A landscape with many valleys, sampled at points; each row gives a point and its height.
A ball rolls from a point to whichever of its 2 nearest points has the largest drop for the distance, and stops where none of them is lower. Distance is the straight distance between rows; heights are no part of it.
Dasan height 43.9: [-11  -5   2  -5 -12  13   0 -10  -6  -8   3   8  10   9  14   1  18 -18
   0 -11   3   9   8   4   1   4  -6  -2]
kubi height 63.8: [ -4 -12   8   8  -1 -10  -6  -7   0  10  13  -3  -1  28  16  -9 -10   5
  11  -1   4  10  13  17 -21   7   7   2]
vuze height 72.9: [  3 -17  -3 -21  14  -1   5  -6  11  12   1   3  16  19  -2   3   3   7
  -5   2 -11   2 -12  23   1  14 -15 -18]
Rep height 78.1: [-12  -4  10  11  -6  -5 -11   5 -20   6   5   4  11   1  11 -13  -6  -1
  -4  -4   0  11  17  12 -16  11   0  18]
Lel height 58.3: [  2  11  11  12   6   0 -10   0  -4  -3   9   7   5 -15   2   3  -6  25
   3   8   9  -3   3  -5  -1  -5  16  21]
kager height 39.1: [ 13  22  -6  -5  18  -7 -18   3 -10  -2 -13  11 -17 -16 -13  11 -13  -1
   2  -4   7  -1  -9 -11   1 -13   1   2]
vada height 34.0: [ 13   7 -21  -3  11   2   3  -7  13  -9 -13   8  16   8  -1   8 -22 -12
   2   0  -4   6  12   5   9  -8  -8  -5]
deg height 67.8: [ -6  -8   8   9   3  -2  -2 -14   0  17  -4   1   1   6  13  10  15   4
  -3  -2   2  -3   0   8  11   9   4  16]
lepi height 65.8: [  4  -7   1  -8  15   4  10 -13   5   0  -7   1  22  30  13 -11 -11  -1
  15   4   7   9   0  22  -8  11  -9  -3]
gisor height 44.0: [  7   0  -1 -10   4   9 -12  -9  -1 -15   3   3 -10 -12  -1   4  22 -24
  14 -12  12   0  -5 -11   1 -15   9  11]
Turud height 28.0: [ -5 -14 -24  -9  -5   5   2   7   1  -3  19   3 -13 -12 -10   6  17 -12
  -6   8  -7  -4   9  -9   3  -8   3 -24]
Sak height 51.9: [  5  -2  -5  -7  -3  -1  10  -1  17 -19 -12 -11  17 -11  -8   5 -10   0
   2  14   6  -6   0   0   3  -6  10  -3]
Paga height 83.7: [ -2  17   8  -4  -5   0 -17  13 -20   7  -9   1  -6 -12  -7  -4  -4  -4
  -7  -6   6   1  -3  -6   1   2   1  -1]
gik height 55.0: [ -7  -1   2 -10  -4   0 -32 -16 -12   2 -24  -5   0  -3   2   5   5 -18
 -11  -4   8  10   2   0   9  -5  13   3]
Kep height 18.5: [ -2  -5  -5 -19 -21 -10  -9  -3  -4   9  -9  -5  -6  22  -3  -4  12 -12
   3  -5   8  11 -18   5 -10   2  -5  -9]
Naz height 28.2: [ -7 -16 -12 -13 -17  -2  -5   8  -6   7   4  -6 -12  14   7  -7   9  -9
 -11  10  13   1 -21   6 -12   5  -1 -13]
Bupo height 57.7: [ 10   6  -1 -15  10   0  -1  -3   9 -18  -7  -2  11 -18  -8  15  -3  -5
 -11  18   6  -1  -8  -8  11  -2   5  -1]
vipop height 75.5: [ -3   6  17   5 -14  11  14  -3   0   4  -6  -8  -6  -1   3  -9   9   3
   7  -5  -9 -13  -2  -4  16   2  -1   0]
sola height 70.8: [  6  -3 -13  -3  -4  -3  20   8  -8 -13   0  -2   3   6 -13  -3  -8 -12
   8   2   0   4   9  -3  -7   1 -10  -9]
suker height 39.3: [  4  15   7   7 -10  -2  14   0   1  -2  -3  -6 -10   8  -8  -5  -5   7
  22   1  15  -6  -1  -6  -3  -4   5  -4]
Fugon height 70.5: [ -1  -2 -13   2  -9   2   2  -3   2  -9   3  -5  16  -6  -4   2  -5 -14
   1   0  -6   9  13   8   1  -8  -4  11]
sebo height 29.0: [ 10   5 -22  -3   4   0   5  -6  13   9 -16   0   5  23  -6  11 -10  -6
   8  -9  -2   1   5  12   4  -4 -13 -12]
dutif height 73.0: [ -5   0  -3  12 -17   4  18  -8  11  12  -8 -12   5   3   3 -10 -16   2
   8  -6 -19  -7  16  16  15  -3  -8  -3]
vuru height 28.4: [  8   7 -17   5   7  14  16  -2 -10 -21   0  10  -3  -4  -8  -3  -5  -5
  17  -3   4   4   8 -13   3 -17   2  16]
Fitid height 84.1: [ -2  15   5   3  -7   0  -8  18 -14   9  -2   6  -2 -20  -8  -2 -11  14
 -15   3  -3  -9   4  -4   4   3  -2  -3]
Nilim height 68.6: [ 0 -5 -5 -2  5  0 15 -5  4 -6  4 -4 22  5  4  0 -8 -7  4  5 -2  3 11 12
  2  4 -5  8]
piva height 54.0: [  1  -5  -1   4   2  16  25  14  -8  -1   9   6 -10 -11  -5   0   6   7
  -5   4   4 -20  -8 -13   9   1   7  -3]
tubo height 76.9: [  1   0  22   0   4   9   0  -2   6  16   8  -3  -4  -6  14   5   8  13
 -11   9  18  -3 -22  -3  10   3  10   9]
nofuz height 61.5: [ -1   9 -28   5  -7  -5 -12   6   8 -13 -15 -11  -6  -9  -9 -10 -11   1
  12  -6  -6  -3   5  -1  -2 -23   6  -2]
Nika height 71.2: [  0   1   0   5 -18   9  25   1  12  -1   1  -7   8   3  -7  -1  -8  -5
   9  -5 -19  -9  15   3  14  -3 -16 -17]
gitev height 72.3: [  6  -1 -12  -8   2  -3  12  12  -9 -13  -5  -2  -2  20  -7 -11  -9 -11
  15   9  12  10   0  -1 -27   4  -4 -16]
Balud height 40.0: [ -5  -4 -12   4  -6 -12 -12   6  -1   8   0  -2   9   2   6  -2 -13  10
  -6  -1   4  -2  14  14 -13   8   8   1]
sefu height 38.2: [ -2  -8 -12  -8  -1  -1  -2   5  -4   1   6   1  -1   7   2  10  10  -1
 -10   0  -1  -9  -2  10  -1  10  -5  -4]
Suke height 43.8: [  5   8 -12   1  15  -4 -15  14 -19   3  12  20 -14  -6   2   7   0   6
 -11  -6  -4  -1   4  -1  -6   5  -7   6]
lizun height 65.7: [  8   6  -9  -2   9  -1  -6   3  23   7  -5  -9 -15  -4   1   7   5   5
  -2   4  10 -15 -23  -4   4 -10  11  -3]
vib height 42.2: [  7  11 -11   6  16  10  -4  -6  -3 -12 -14  11  29  -5   2   2 -20  -4
  -1   5  -5   9  10  -2  14  -5   0  21]
zolo height 8.8: [  2  -6   1 -16   0   2   0  -3   3 -12  -5  -4  16   8   3   8  13  -7
   2  12  23  -5 -13   7   1   3   9  -3]
Dovu height 71.6: [  4 -13   6  -9   9   2   8 -16  13  15   2  -4  19   8   1  14   5   5
 -10   2  -9  -3  -5  19  13  15 -10  -4]
bamib height 85.7: [ -5   2   6  -8 -11   5  -5  10 -13   0  -2  -3  16 -15  -5   3  -1 -12
 -14  -3 -12   1  10   3  11   7 -13   3]
kekuz height 79.6: [ -2   7  14   5   5  12  13   4 -14  -2  -4  11  17   6   7  -1  -3   1
  -4  -8  -5   0   8   4  10  19 -17   2]
bapod height 60.9: [  1  -1  15  12   2  -4  -7  -3   4  -4  11   2   0   5  11   3 -10  25
  10  10  12  -6  15   2   0  -3  20  14]
Tipe height 70.6: [ 11   6  21   4  -1 -12   7   6  -2  -7  19   3  -9   1 -16   4 -11   7
   3   1   5   5   3 -23 -11  -9   5   6]
Kive height 73.2: [ -4   6  22   8  -6   7   3  -5   4  22 -11  -5 -10   2   4  -8   6  11
   1  -6   0  -9 -19  -7  16   0   5   2]
Fip height 51.4: [ -6  -5  -8 -12 -18  10  -2   5   7   6   2   4  -2   0   3   9   9  -3
 -19   0  -8 -11  -7  -1  11   1  -4 -22]
Zomi height 81.9: [  1  -4  15   8   7  -4  21  10  -5  -4  11   8  10  -8   0  -3 -14  13
  -5   8  -4  -3   7  -3  -6  16  -5  -8]
Lil height 30.6: [  4   6  -8  -3   0   9 -13 -15  -1 -15 -10   1  -3  -6   8   1  13 -17
  14 -14   7   8   6  -6   0 -16   8  20]
soz height 80.6: [  1   5  -3  16  -4  -5  20   6 -17  -6  14   0  -8  -5 -17  -5  -7   2
  16   0  -6  12  12  -7  -9  -5  -6  13]
guziv height 5.9: [ -5  -6   0 -16 -24  -3  -5  -6   1  -3  -4 -13   3   9  -4   0  12 -21
   7  -1  10   8  -6   4  -5  -3   4  -1]
Desuv height 54.6: [ -5  -3 -14  12   1  -8 -17  -2   6   3  -3  -3  -5 -12   7   4   2  22
  -3   4   2 -12   0   6  -6  -7  17  18]
nelu height 75.2: [  3   6  -1   4  16  -8  -2  -2   2   7   3   7  13  19   1  -2 -28  -3
   4  -3  -4  19  15   9 -17   8 -10  -4]
kag height 50.8: [  4  -3   1   4   9   6  23  17 -14   8  20  11 -21   4  -8  -2   8   5
  -2   5   7 -10 -10 -17  -1   4  -1 -16]
kikib height 80.3: [ -1   7   6 -11 -15   5   2   1  -8  -3   3  -4  -5 -10 -14   2  15 -27
   2 -13  -7  11   0  -8   5  -4 -12   3]
Tete height 48.1: [  4   7  -7   3  12  10   5  -2   1 -20  -7   6  18  -8   2   5  -8   5
   0   8   9  -4   8  -2   8  -3   6  16]
tonom height 32.6: [  8   2 -22   2  14  -2   8   4   3   0  -3  13  -2  25   3  10  -5   6
   7  -4   6  -7   8   9  -7   5 -12 -14]
tepek height 41.1: [ -9 -17 -26  -6 -10   6  -5   5  -3  -9  17   0 -11 -13  -6   4  17  -6
   0  10   4  -5  10  -6  -5 -16  14  -2]
Rof height 18.6: [  3   7 -16  12  -1   8   3 -14  -2 -10   1   1  -2   3   4  -2   5 -12
  20  -7   7   6   9   0   4 -17   4  28]
Munel height 43.0: [  7   7   1   3  -1  -6  22  -4  10  -4  -8   2   8  20  -4   1 -21  10
  20   7  16   1   4   2  -4  -4   3 -12]
zasal height 82.8: [  1  12  -2   9   0  -2  12  16  -6  -6   0  12   6 -17 -10   4 -22  17
  -9   4  -9  -3  12  -7  -5   3  -8  -4]
bomap height 58.2: [ -3 -13 -17   5   3 -11  -9 -12  19   7  -2 -10  -3   0   6  10   6  12
  -5   5  -6 -12   1  14   3  -4  10  13]
gisuf height 69.7: [ -2 -12   9   2   6   0  -7 -25  14  12 -10 -11  11   2   6  12  12   3
 -13   3  -5   0  -1  11  14  10   4  13]
nimi height 68.3: [ -9   8  10  18   4   1  -9  -4  -2   3 -16 -10   3 -18   2 -16   5  13
  -2 -17 -17  -1  -2  -8  13  -7   1  17]
gipu height 67.2: [  6   2 -16   1  -7  -4  15   6  12   8   1  -6 -16   2 -13   7   3   5
   3  -3 -13 -17  -3   1   7  -3  -9 -16]
Fuful height 65.3: [  6  -5 -11 -10   0 -13  -6  -6  18   5   0 -13  12 -11 -13  15   0  -6
  -2   9  -8   7   0  10   1   0  -5   5]
pibeg height 78.7: [ 13   6  -1   1  16 -12   6  10 -12 -21   4  16  -2   1  -3  -1 -17   3
   1   5   5  16  11 -18 -20   6  -4  -7]
feg height 64.6: [ -1  -9  14  -1   5  -2  -1  -8   2   3   7  -3  12  30  13 -14 -10   0
  19   5   8  16   2  21 -22  13  -2   0]
ziv height 81.3: [  1 -13   1  -4   3   3   7 -11  17   0  15  -6   3  -5   6  15  17   2
 -10  13  -6 -12  -5   7  13   3   2   1]
Loke height 76.2: [  3   3  23   6  14  -5   1   3  -5  17   7  11   6  17  -5   0 -14   6
  -4 -11 -16  12  13  -1  -9  15 -17 -10]
zupo height 28.6: [ -4   5 -13  -8  -1   6  -8  -3   4 -13  -2   5  -2 -14  -2   6   8 -11
   1  -2  -8  -2  13  -6   9 -11  -2 -15]
Musul height 47.6: [-10   1  -3  10 -11   9  -6  -6  -3  -1 -19   1   4  -4  13  -3   3   1
  -1  -9  -2  -4   9   5   8  -3  10  18]
sivip height 73.4: [-12   2  -2   4 -15   3 -12  -7   2  -7  -5  -7   8 -12   6  -2   8 -17
   3 -10 -14  18  15  -1   4 -10   0   6]
basid height 80.9: [  3   2  10   1   6   9  22   7  -6  -9   0   6  15 -13  -4   6  -2   2
  -9   3  -4  -5   4  -6   9  17 -10  -1]
Segar height 24.2: [  6  10 -17   1   4  -3 -15  -9  11  10 -24  -7  -7  13 -10   6  -1  -9
   6 -17  -5   6   2   1   9 -10  -5  -9]
giz height 24.9: [  0 -19  -1 -18  -3   2  10  -1   5  -7  13 -11  13   5   5   4  14  -2
  -6  17  12  -6 -20  10  -3   8   2  -5]
Gafol height 42.6: [  1  -3  22 -12   6   9   9   3  -5   1  19   5  -4  14  10 -10  11   7
   1  13  23  12 -31 -10  -8   4   0  -5]
Rumu height 40.1: [  7  12   3  -5  12   7   3  -2  -8 -19  -5   4  -1 -29 -15   7  -2  -5
   2  -2  -8   7  -7 -18  10  -8  -5  13]
mos height 54.2: [ -4   6   5  -7 -10  10  -6   7   1  -4  -8  -9 -15 -24  -1 -12   5  -9
  -8  -8  -5 -11 -15 -14  12 -15   5 -10]
tifa height 62.0: [  0  -6 -21   0   4  -6 -19  -6  21   5  -8  -9   4 -10  -4  12  -1   4
 -11   1 -20  -4   7  10   9  -8  -1  -1]
Vuvel height 79.4: [ -9  -5   4   1   1  -5 -13  19 -18  -3   8   5   8  -5  12 -15  -3  -1
 -10   9  -3   3  12  11 -23  16   2   6]
tup height 75.0: [  1   7  11  -9  -2  -2   4  12 -20  -6   7   1  -5   2  -7 -11   7 -10
   5   7  16   6  -9 -10 -17  10  -2  -4]
mir height 30.4: [  6  11  -2  -9  -9  -5 -16  -4   7   7 -23 -13  -9  -1 -15  -2   3 -15
   7 -12  -5   4  -9  -4   9 -13   0 -10]
zoron height 79.2: [  8  11  -5   3  17  -2  10   7 -16 -16   3  18   3   6  -1  -1  -8  -6
   8  -3   5  14   8  -6 -13   8 -11   7]
mor height 50.5: [  5   2 -17 -10   7  -1 -12   7   2   5   5  -4 -24 -23  -3  14   0  -9
 -20   3 -14  -5 -13  -2  13 -16  -6  -4]
Luvo height 76.5: [  0   4  10 -11  -4  -5  -1  14  -6  10   5   5  -1  14  -2  -8   1  -4
  -4   6   2   9 -18  -3 -12  13 -12 -16]
bot height 74.4: [ -9   0  10  13 -22   5  16  -5   4   7  -6  -9  -9  10   7  -9  -5   9
  15  -4 -13 -11   4  11  18   6  -2  -6]
zasef height 37.6: [ 10   5 -18  -2  18  -2   8  -5  -1  -7  -8  18  27   3   3   3 -32  -9
  -5   4  -2   9  10   4   5   3  -7   4]
metu height 75.7: [ -1  -1  22   8   4  -4   0  -1  -1  16   9   1  15  17  -1  -7 -28   4
   2  -8  -3  13  21   9  -7   8  -6  -3]
voza height 36.0: [  9  17  -8  -5  12 -11 -21  -1  -4   5 -17  -4 -13 -11 -17   5  -4  -9
   9  -7  -1  11  -7  -4   6 -12  -1   5]
petot height 55.8: [  6   7   9   7  17  -6  -7   1   6  -1   3   8  14 -12  -5  14  -8  16
  -9  10   5   4   3  -6  -2   3   5  10]
buzas height 46.2: [  3  12  10   1  10   8  -7   4   1 -10  -5  -3  -2 -30  -6  -9   5  -3
   1 -12 -12  -6 -14 -16  15 -14  -2   5]
Nak height 64.7: [  6   8 -23   3  -3  -6   4   8   7  -3 -10  -3 -13   1 -10   3  -5   5
   9   1   2  -9   5  -1  -3  -9   1  -5]
Gevi height 53.9: [ -5 -11 -13   0 -12   5   7   4   9  -8  11 -14  -3 -21 -11  -4  15   1
   1   9  -6 -10   4 -10   1 -14  12  -2]
tere height 57.3: [  0  -6  -6   3   2   8  -6   5  10   4  14  -3 -19 -27   7   3  17  -9
 -20  -8 -16  -4 -13  -9  17 -12  -3  -1]
Venat height 33.9: [  1 -13  -4  -4   6  -5   5  12   0   1  19  -3   2   0   1   3   5   5
 -11  14   6  -7  -9   7  -8  12   1  -2]
pil height 79.9: [  1  10   1  11   2  -4  11   6 -16 -11   7   8   9  -8  -7  -2 -12  -1
   5  -2   1  16   6  -7  -4  -1  -8  19]
peg height 77.9: [  7   4   8   0   9  -9   1  14  -6 -11  13  12  -6  10  -5   0 -16   5
 -10   1  -3   4   5 -20 -18   7  -7 -20]
mib height 42.5: [-13   5 -15   5  -7   6 -17  -8   4 -17  -4   1  -4 -21  11  -8   5  -5
   8  -4  -6   0   9  -9   2 -22  11  -8]
Mubis height 36.1: [ -7 -10   4  -6 -17  16  14  -8   0 -13   7  -5  20   8   9  -6   9 -15
   8   1   8   2  11   3   2   2   1  -6]
kefu height 65.4: [-14 -13   2  10   1  -9 -17 -15   4  19 -11  -1  -9  -4   7   6  10   1
 -18  -1  -3   2  -6   0   2   4  11  24]
repu height 71.3: [-11   1   5  17  -6   0  -1  -1   9   4 -18 -15   3 -10   8 -16   0  14
  -9 -12 -19 -13   2  -1  17  -4   4  -1]
Fas height 24.0: [ -2  -7   1  -1 -17   3  14 -11   1 -10   3 -13   1   8   0  -3  11 -13
  18   3   7   2   9   5   1  -6   3   9]
rif height 44.1: [ 14   9 -14 -10  20   4 -17   5  -5  -3  -5   9 -23 -18  -5  10   1  -8
  -6  -4   3 -11 -12  -8  13 -19   0  -3]
dinun height 76.3: [-11  -7   1   7 -12  -5  -3  -4 -16  18 -11   9  -7  24  11  -4   4   0
  -2 -17  -5   4   5  10  -9  11  -7   1]
Sedag height 83.5: [ -8  -7   6 -13  -6   4   2  14 -19  -3   3   1  10  -4  -2  -6   5 -19
 -16   1 -14   0   0   5   1  16 -19 -13]
sikab height 78.6: [-2 -2 17  3  4  5 10 -2 -8  6  4 10 11 17 12 -3 -2 12  4  0  2 -2  5 12
  2 16 -8 -5]
Fevi height 54.1: [-12  -3  -2  -2  -8   8 -18  -2   6   2  -5   1 -18 -19   9  -2  13 -10
 -10  -9 -13  -8  -7 -10   9 -13   5 -16]
Nuku height 35.2: [  1  -6 -18   8   8  -3  13  -1   7   6  10   9  -1  19  11  -1 -19  11
   8   1   2  -9  17  22  -8   5   2  -5]
movig height 71.4: [ -2   5  13   8  -1   3 -15  -8  12  28 -13 -10 -12   1   0  -6  -2  15
 -10  -4   8  -1 -19  -9   5  -2  10  -8]
lozo height 75.4: [-13  -5   0   8 -19   0   0  -7  -5  17 -16   5  -7  16   8  -4   1  13
  -3  -7   1  -9   0   7   2   5   5   1]
Veti height 51.3: [-13  -2  -4  20   2   0 -11 -10   2   0 -14   0  -3  -7  13  -5   1  18
   0  -6  -5  -4   7   6   3  -9  16  28]
kol height 69.3: [  5  -2  -7  -2 -13   1  29   8   3  -2  -3  -2  -4   7 -19   0  -4  -4
   7  -4  -6  -6   5  -4  -1   2 -13 -21]
Mutiv height 33.8: [  2   4  -1  -6  -2  -6  -9  -4   3  19 -18   0   5  19  -6   4  -4   7
   2  -5   9   1  -8   4   1   5  -3 -15]
Fudip height 52.8: [ 13   8  -4  -5  20  -2   3   2   3 -15  -9   8  11 -11  -4  14  -8   8
  -1  11  14  -3  -5  -5   3   3   6   4]
paf height 65.0: [ -6   3   1  11  -5  -8  -6   1  -2   4 -11 -11 -21 -15   2 -15   8   2
   5 -21 -16  -8 -11  -6   7 -15   5   8]
bavip height 43.2: [-11  -6  -7  10  -9   1 -13  -4  -5   5 -15  -2  18  -7  12  -4  -9   6
 -12   1   2  -4  14  11   0   7  10  15]
berir height 62.9: [ -8  -6  -5   9 -17  -1 -10  -5   5 -15  -1 -15   0 -21   3 -13  10   1
   1  -8 -12  -2  -2  -3  -1 -18  13  18]
Ziki height 73.6: [  4   1  15  -1   2  -5   9   7  -5 -12   9   0  -2  19  -5 -12   0  -3
  14  10   9  12  -3 -10 -28   9  -1 -10]
Lunob height 74.0: [-11  -6   4  15 -11   4  -1  -4   5  16 -12  -1  -5  -1  11  -3  -1  21
  -8  -5  -7 -22   1   5   7   5  12   1]
por height 74.7: [  2  -2  35   0  -4   5  -7  -4   2  16  13   1  -2  14  10  -1   0  16
  -9   2  16   4 -11  -8   3   1  11   3]
maf height 60.5: [ -6   4  11   5  -6   5  -1   3  12  -7 -15 -13 -10 -10   4 -17   9  -1
   3 -18  -5 -17 -13 -13  14 -17   8  -9]
zakoz height 82.2: [  1  16   3  -3  -9  -4   1  11 -14   3  -5  -1 -13 -10 -18  -1   3 -12
   6 -10  -5   3  -2  -6   0  -4 -11   6]
vip height 73.8: [  2 -10  -9 -19  21  -6  -9  -5   3   6  -7  -1  14  20  -2   2  -8   0
  -5   3  -7  12  -8  23 -13  17 -16 -17]
dizup height 70.9: [ -5  -3   5   1  -6  -1  -5  -8  10  -8   8 -16  11 -29   1  -5  17   0
  -6   5 -16  -2  -2  -2   8 -11   5  18]
lopam height 38.4: [ -4  -7  -1 -13 -12   7  -4 -11   3  16 -18   6   3  19   4   3   9   1
  -6 -13  -4   1 -12   3  13   1  -6 -12]
sivam height 35.3: [  4  15  -7   8  -8   6  19   5  -8 -13  -7  -2 -11   2 -15 -10  -3  -2
  26  -1  14  -2   5 -12  -4 -10  10   7]
fodu height 41.7: [ -2  -4 -18   4  14 -10 -10   7 -11   7   9  11 -10   6   4  10  13  -2
 -12  -9 -10   2   9   9  -7  10 -15   5]
tugu height 55.4: [ 12   0  -4 -10  11   8  -2  -7  10   0   7   4 -16  -5  -1  13  18 -16
   1  -6   5  -4 -16  -9  10 -11   0   2]
Filud height 67.1: [ -1 -12   8  -4  17   1  18 -10   5  -9   7  -1  22  12  16  -1 -10   0
  11  11   6   2  -2  21  -8  17  -1   1]
fop height 62.6: [ -3  -8   6  17  -4 -11 -10 -11   3   6  11   3 -11  17  15   2  -9  17
  11   3   7  -2  16  11  -4   2  13  15]
Rudu height 37.7: [ -3  -2 -15   7  -1  -9   5   9   8   2   6   1   6  -3   0   1 -21  19
   0   5   2 -13  15  17 -11   2   8  -6]
Nozag height 23.9: [  6   8   6 -11  -1  -4   9  -7   2 -10 -13  -5  10  11 -10   3   0  -9
  16   7  23   8 -11  -4  -1   0   2  -1]
Ragef height 67.4: [  9   6   3  -5   6 -15   3   2   5   7   5  -7   2 -11 -15  12   3  -5
  -2   8  -1  12  -8  -3   5   4  -6  11]
vaba height 77.6: [  0  -3  17  -6   3   0  10   6  -2  13   9   9   2  20   3  -8   2  14
  -1   3  -1   2 -11   3  -8  12 -14 -15]
Nozil height 44.8: [-12  -6  -6  -7 -14   7 -14  -7   2   6 -11  10  -7   5   8   6  13 -12
  -9 -11  -5  -4   1   1   6  -3   4 -10]
kala height 46.4: [  8   1  -6  -1   1  -3  20  -5  16  -9 -10  -7  16   0  -4   2 -22   9
  11  14  13  -9   0   7  -1   2   6  -9]
bag height 77.0: [  9   3  24  -2   5  -6   0  15  -2   5  14   9  -4  17 -13  -1 -12  -3
 -12 -10 -19  11  -1 -17 -12   7 -13 -15]
guvi height 81.2: [  4  -8  11   2   6   1  15 -10  10   2  17  -1  -1   5   6  13  12   8
   3  18   7 -10 -13   9  13  12   0   8]
manep height 77.1: [ -8  -3  12   6  -6  -2  -9   3 -16  17  -7   4   9  17   7 -13  -5   0
  -7 -12  -4  10  10  11 -15  19  -9  -4]
Ris height 45.9: [  6  11  -2  -5  18  -3 -10  19 -15   1  15  18 -24  -8  -6   5  -5   1
  -8   0  10  -1  -5 -14  -8  -2  -3   1]
puv height 79.5: [  2  -7  12   6   8 -11   0   3   1   2  29   5  -9  16   7   0  -2  13
   0   6  -4  -1  11   2 -15   6  -3   0]
Kopok height 78.0: [ -5   0  23   0  -3   5  -9   5  -7   5   7   5  -1  24  10 -16  -5   5
   1  -4 -14   8  13   7 -27  13  -6  -4]
big height 49.6: [ -9  -5  -2 -12  -7   8 -20 -14  -8 -10 -12   5  14   9  15   5  10 -20
  -2  -7  14  13   6   3   2  -1   5   1]
kapom height 74.6: [  7   0 -11  -9  18  -3  -3   5   0  -4 -10   7  13  17   2   0 -18  -6
   3   5   1  11   2  14 -16  14 -12 -16]
fita height 48.5: [  0   0  -3   2  13   8   2  23 -21   0  18  18 -18  -3   1  -4   8   2
 -10   4  12  -9  -7 -14 -10   6   1  -8]
fusa height 77.2: [ -7   4   7  -1 -11   2 -12  -5   0  -2   0  -8  -5 -27  -5  -3  20 -18
   2 -16 -17  13  -1 -10   8 -13  -5   7]
Sino height 78.8: [ -4  -6  16   8  11  -2   7   4  -6   3  22   7 -10  19  10  -8  -3   6
   8   2 -17   5  13  12 -19  19 -13   1]
Mepo height 61.3: [ 12   4  -5  -4  14   4  16  -4  17  -5   3  -4 -17  -2  -5  12  14   3
  10   6  10 -14 -21  -7  10  -7   5  -2]
tanam height 80.4: [ -1  -7   4   5  -1 -18   3  11  -5  -2  27  -1   0  -6  -6  -4  -7  13
   0   9  -4   2  12   0 -20   4  -1   8]
Gab height 69.0: [ 14  17  14   3   8 -16   2   2   5   9   9   2  -9  -3 -18  10  -2   0
   6  -4   4  13  -5 -13  -4  -1  -7   2]
limol height 81.1: [  2  -4  -2  12  -1 -13  15   5  -7  -8  21   3  -1   0  -7  -5 -20  16
  13  10   1   4  19  -4 -18  -7   3   1]
gigol height 79.3: [ -1  -8  15   6  -1   9  14  -1   0  10  20  -2 -11   3  11   3  13  13
  -1  17  17 -10 -21   0  16   7   7   9]
pok height 72.6: [  5   6  29   2  -7  -2  -4   5   1   6  16   1  -8   7  -2  -4  -6  13
  -2   0  13  -5  -3 -17  -1  -6  14   5]
gupe height 30.2: [  7   6  12  -1   4  -5  -5 -13   8   9 -13  -1  11  16  -2   6  -1   4
  12   3  16   8  -4   5   2   3   4   4]
mok height 77.3: [-10  -8   8   3   0   1   0 -14  23  -3   9 -16   0 -16  12   2  25   2
  -4   3 -15  -7  -4  -2  17  -6   5   1]
nuz height 32.2: [  8  12   6  -7   0   2   7  -4   3 -15  -9  -5   7 -10 -13   5   3 -14
  13  -1   9   8  -5 -12   7  -6   2   7]
zab height 69.4: [  3   0  -4   2   5  -4 -21  -8  14  24 -14 -12 -11  -2   3   7   1   5
 -13   1  13  -2 -20  -1   6  -3   9  -1]
vadu height 59.4: [  0  -8  -5   4  -7   9  25   9   0  -8   7 -11  -6 -19 -21  -5   6   4
   6  15  -2 -11  -5 -20   6  -8  12  -1]
sen height 36.9: [ -1 -10   1 -11   0   5   4   8  -9   3  17  -1  -9  15  11 -12  17  -1
  -2  14  18   3 -24  -1 -18   7   2  -5]
fetig height 81.4: [-11  -9  -1  -9  -9   1 -12  14 -25  -1   0   0   3  -1  10  -9   8 -12
 -20   6  -7  -2  -2  12  -9  17  -4  -2]
Zele height 13.6: [ -8  -2  -7  -8 -11  10   0  -6   3  -3  12   6  -3 -19   4   6  20 -18
  -3   4   0   0   5  -8   5  -2  -2 -25]
soduk height 60.8: [-10  -5   7  -1   3   4 -27 -12  -4   6 -16  -1   1 -15   7   3   9  -6
 -24  -6   3   0  -9  -4  11   3  13  17]
ladol height 53.8: [-12  -6 -16   8 -15  -3 -19  -1   8 -13 -15  -6  -5 -13   8  -9   2   3
  -2  -7  -8  -6   3  -1  -2 -23  15   4]

Where does a ball stop that starts at each point below?
fita: zolo
peg: guziv
sivip: Segar
kefu: guziv
pok: Segar
bapod: Segar
Kive: Rof
ziv: Zele
Musul: Segar

Call two points neighbours if one is among the 2 nearest of the other. Go from one point of each pair to the other, from neighbour to neighbour, staying as low as possible. Name the highest point that can't be avoided.
Segar and Nozag: tere
Segar and Rof: Bupo
Zele and zolo: vadu
